Points, in no order, along strands that fork, close into loops and pass close to each other.
Points whose rows are less than 86.1 apart are linked; no others are.
(316): [-12 -18   1 -24 -12 -34  11  60  25  -8  40  37  -6   0  13 -15  -7  78
  -1 -37  10  42 -29]
(88): [ 12  -2   9 -25  26 -28  11 -43 -20   8 -23   2 -12  -4 -25  39  11  15
 -17 -25 -10  -3 -29]
(84): [-30  -7  -7  -4   5 -11  21  45  12 -19  23   9   1  -2  32 -35 -12  21
  44  -5  38  25 -25]
(421): [  6   7   7   4 -16  -2  -4 -42  -5 -30  23  31 -10 -16 -13  -3  24  22
 -40 -19 -16 -45  22]
(802): [-28  -3  11   8   4  10  -6 -22 -17 -20  21  14  -1  -9   9  21  10  -4
  -1 -10  -9   7 -13]
(30): [-13 -14  -5 -25  25 -19   3  22  17 -10  30  30 -11   9  31  10  -9  46
  -9 -40  -3  33 -37]
(545): [-42  23  13   6   2  24  -8  34  23 -15   8 -12  -2  14  14 -20 -16 -44
   6  10  17  15 -19]
(121): [ 23 -19   1  -6  -4  50 -37  -1  -2  12 -28 -50  -4  -6  15 -25 -13 -31
 -28  51  19 -39  23]
(306): [ 50 -15  11  -5  24   2  -1 -18 -35  26 -41 -41   2  15   8  37  -1 -33
  10   9  -8   6  23]
(744): [  4  -4   4  -8 -13  25  12 -23   4 -25  12  22  11  -2 -21   8  16  25
 -33 -13 -11 -46  41]
(618): [ 13  23 -23  -6  -8  -5  31 -13  12   6  17  18  24   5 -20  35  31  12
  11 -27 -39   3  27]
(223): [-30   3  21  24  26   8 -11  -9 -29 -13   3  -6  -5  -8   9  25  -5 -19
 -16  18   2   6 -35]
(263): [ 31   5 -16  -5 -45 -22   5 -27  -4  23  -3  29  -4  25  -1  52  23  30
 -26 -54 -36 -36 -14]
(268): [ 23 -26  29  14  11  25  -5  -2 -33  27 -44 -50   1   3 -21  46 -12 -23
 -22  37  -1  -6  16]
(142): [ 25 -13 -10  -9  -9  57 -18   0   3  10 -26 -33  17   8  35 -28   4 -29
   1  30  21 -27  26]
(445): [ 46 -31 -49 -32 -22 -42   9 -29 -13  34 -26   7  -5  17  25  30  -1   8
  16 -41  -1   5   2]
(600): [ -5 -11  -7 -23 -37 -58  22  57   9   4  23  13   0  -4 -25 -13   8  81
  17 -28  17  53 -40]
(629): [  6 -20 -20 -27  -1  -8  -5 -25 -15   2  -2  -3 -21 -14  47 -21  18   3
  20 -17  33  24 -28]
(609): [ 26  -4  12  18  21   8 -10   2 -28  46 -42 -61   5 -23  -8  -5  14 -36
  -6  48  14 -14 -35]
(625): [-23  15  19   9 -16 -13   5  40   9 -23  -2 -13  -9  -1  13 -60 -13   1
  63   6  45  30 -15]
(280): [ -2   7 -40   5  33   8   7  -9  -4  37  -2 -26  18   4   5  11   2 -42
  16  13  -1  10  -5]
(54): [ 35 -19   9   5 -17  44 -33  16  -9  35 -31 -85 -10  -7  -5   7 -16 -29
 -45  53  18 -31   5]
(634): [-12  15   0 -17 -19  -5   4 -10  15 -29  -8  33  11 -23 -26 -35   0  27
  31   4   8  -7  34]
(206): [ -4   2 -44  -9  32 -34  32   5  12  23  12  11   5  18   5   9  -7  -2
  30 -33 -15  42  -4]
(312): [  4   7 -47 -10  -3 -56  27  -1  11  27  28  26   8  20  -1  25  -3  13
  17 -52 -31  23 -16]
(7): [ -7  -9  32  27  -8   3 -51 -11 -16  12 -18 -40 -33 -23 -22 -17 -36 -46
 -35  55  13 -24   2]
(229): [  7  21 -19   6 -29 -11  39   3  16   4  16  32  32   3 -29  13  43  35
  15 -40 -26 -14  -1]
(172): [ -8  10  35   3 -18  10 -17 -17  12 -25  27  11  -3  -6  -9 -26 -22 -17
  18  22  -5 -23  58]
(718): [ 52 -20  27 -13  23 -25  39  -5 -31  28 -50 -30  12  -8 -47  42  -5   3
 -23  25   2 -23  23]
(799): [ 28  -8 -20 -21   9  37  17   8   7  15 -12 -27  30  23   0  24  -8 -21
  10  19  -9  -6  53]
(440): [ -7  -9 -29 -19 -20 -40  39  37  12   7   3   9   0  -6  -6 -10  17  46
  49 -16  21  59 -17]
(385): [-44   8  22  47  21  19 -23   1 -14  -7  27 -14 -12  -5 -10   2 -19 -26
 -41  24  -6 -11 -19]
(431): [ 43 -13 -33 -23  21   7  23 -10  -5  16  -6 -17  29  28  -3  38 -15  -8
  -7   7 -15 -22  53]
(589): [-34   8  12  15  -2  41  15   7  19   1   1  -2  19   6 -37   2  11  -8
  16  -4 -13   5  21]
(119): [-32  23  17  40  -1  27  19  22  13 -18  13  16  20  -3 -34 -15  27  11
  14  -5 -17  12   2]
(464): [  1  12 -31   9  32  20 -11  -5 -11  36 -11 -42  10  -5  17  -5   9 -42
  -2  33  15  -1 -34]
(28): [ 21 -18 -21 -16   8  -4   5 -18 -16  24  -5 -19 -10   3  48   2  20 -15
  33 -22  15  37 -22]
(71): [-12  20  16  36   3   6  -6 -22  -1 -28  47  27 -12 -24 -17 -25  24   0
 -29   2 -24 -20  27]
(189): [-29 -10   4  14 -16  54  -8   5   9  14 -13 -21  15  11 -18  16  -3 -37
  -1  17  -4  -7  23]
(524): [-38  12  28  29  19   5 -11  50  22 -39  19  34 -14  11  37 -15 -25  15
  -2  -4  -1  24  -3]
(766): [  3 -21 -10 -20 -40 -18  -4 -34  -9  -1   0  40  -4   0   9  31  16  30
  -9 -46 -11  -4 -22]
(465): [ 43 -15 -13 -27   8  -7  27 -20 -14   2 -13  -8  12  32  -9  57 -12  19
 -39  -2  -9 -47  25]
(252): [ -3  -9  35  17  15  -4 -40 -31 -31  -5 -24 -14 -27 -24  -7 -21 -25 -36
 -12  42  16 -19   5]
(68): [ 31 -39 -34 -41 -46 -12  19 -10   2  15 -12  14  11   9  31  23  13  21
  32 -29  11  14  14]
(132): [-39  37  32  63   3   2 -17  41  27 -25  25  26  -4   5 -12 -43 -14 -16
 -13  28 -18   6   8]
(139): [-18  20  21  32  33  12   2  32  19 -40  42  38  -9   0  15 -22  13  25
 -21 -18 -24  13  -9]
(331): [ 16  17 -39 -29 -45 -45  13  -4  23  34  15  33   6  15 -10  25  12  28
  10 -54 -31  22  -8]
(508): [ -3  18  -6  14 -23 -14  30  15  17 -15  38  40  16  -2 -17 -13  41  42
   5 -47 -17 -10 -33]
(379): [ 14  -2   0  22 -15  22 -42  13  -8  40 -34 -77 -16 -22  -6 -12   2 -47
 -35  53  11 -22 -38]
(544): [-23  30  10   3  13 -19  19  32  22 -32  15  29   5 -10 -21 -34   6  59
  21 -16   2  28 -19]
(665): [ -2  -7   0 -22  -2 -32  -7 -36 -12  -3  -4  31 -19  -6  -2  22  11  32
 -22 -38 -10   6 -46]
(373): [-12 -28   6  21  -3  49 -16  -8 -12  15 -30 -20   6   5 -14  36  -7 -22
 -24  27  -7 -11  25]
(89): [-12  25   6   6 -16 -31  11   4  12 -35   4  40   3 -22 -38 -44  15  57
  29 -13   2  12  -1]
(530): [ 32   8 -37 -30   0 -19  21 -19   6  15   5   3  21  15  -5  35  -2  -7
  22 -29 -27   1  40]
(41): [ -8   6  -6 -17  17  -1 -22 -21  -6 -15   6   0 -22 -17  38 -38  -4 -23
  15  10  27  12 -13]
(184): [-23  37  45  59  16 -13  -8  59  28 -37  19  34  -3  15   0 -48 -23  19
  11  11 -11  12   8]
(587): [ -2  17  -8  -1   1  15 -39 -16   6  -1 -10 -12 -17 -15  28 -60  -4 -44
   7  36  23  -3  13]
(18): [-26 -13 -24   2  34   5  11  25   6   2   5   1  -1  12  48 -10 -10  -4
  16  -4  27  28 -32]
(105): [ 13 -11  15 -22  -3  15 -25 -29  -8 -29   3   0  -7  -9  19 -15 -24 -16
   2  24  12 -32  46]
(368): [-15  10  23  23 -18  11 -37 -13  14   2  20  -9 -16  -3 -17 -27 -37 -44
 -11  43  -5 -22  54]
(789): [ 40 -11  -9 -21 -25 -29  14 -24 -17  11 -28  17   2  32   2  65  -1  33
 -27 -25 -19 -53  -3]
(597): [ 36 -15   0 -25   9  18  -1 -25 -17  19 -18 -31  -1  16  29  28   7 -28
  26 -15   1  15  12]
(74): [ 17 -17  33 -14   7  -6 -22 -43 -34 -25 -13  -4 -16 -19   0   1 -18  -3
 -18  23  14 -35  23]
(688): [-21 -10  -1  16  50  -6  -4  17 -18 -10  -4   8  -8   5  42  24 -17   7
  -6   5  15  22 -45]
(558): [-23  13 -17  -6  13 -11  33  23  20  -1   7  21  11   5 -11   0  12  28
  29 -22  -6  47 -12]
(466): [ -4  20  24  34  17  -6   3   9  15 -40  54  42 -13 -11  -6 -47  25  13
 -14 -22 -27  -5  -2]
(62): [-12   6   5  27   3   5 -48  18  -5  14 -21 -44 -23 -13   3 -23 -22 -54
 -40  53  14 -12 -49]
(433): [-30  23  -7  13  -8  20 -38  27  18   4   5 -33 -12  -4   4 -21 -22 -63
 -29  41  11  -3 -27]
(720): [  1   3  -4 -30 -16  24  16  -7  15 -24  -5  19  27  -4 -17  -1   5  24
   6   6   3 -25  43]
(486): [-35  24  23  -1  -9  15  -7  21  23 -21  -5  -3  -5   3  -8 -46 -15 -28
  33   5  19  17   3]
(412): [  5 -37  -8 -29 -31   5   8 -20  -2  -3  -2  24  13   8  14  23   8  18
  24 -35   0  -1   8]
(502): [ 14  -5  23  -7  31 -18  22 -27 -33  22 -37 -24   4 -22 -46  37   9   1
 -23  19   6 -11  -9]

A piece is two or more points that can be reached from each other along the links. Count, over all rows, the pieces, the separate loops (a circle has one, a figure eight two, a Y none), the forks (points with three links) and the tips (points with one).
pieces: 4
loops: 0
forks: 6
tips: 14

A fork is a point with three links, a tip a point with one. Leave the first point through the second and follow the links. Name the first fork or tip that comes.
(421), (744): (558)
(544), (89): (132)
(587), (41): (119)
(368), (172): (62)
(119), (589): (587)
(545), (486): (223)

A tip is a point with one link. Name the tips that can be reached along the links from each point below, in the order of the rows.
(589): (119), (587)
(524): (30), (132), (331)
(688): (802), (142), (280), (385), (368)
(766): (445), (718), (799), (508)

Name the points in between on the shortest way along the links from the first point to the second, in order.
(88), (618): (665) > (766) > (263) > (789) > (465) > (431) > (530)
(280), (252): (464) > (609) > (379) > (62) > (7)
(132), (600): (184) > (524) > (139) > (466) > (71) > (421) > (744) > (720) > (634) > (89) > (544) > (558) > (440)
(62), (18): (433) > (545) > (486) > (625) > (84)
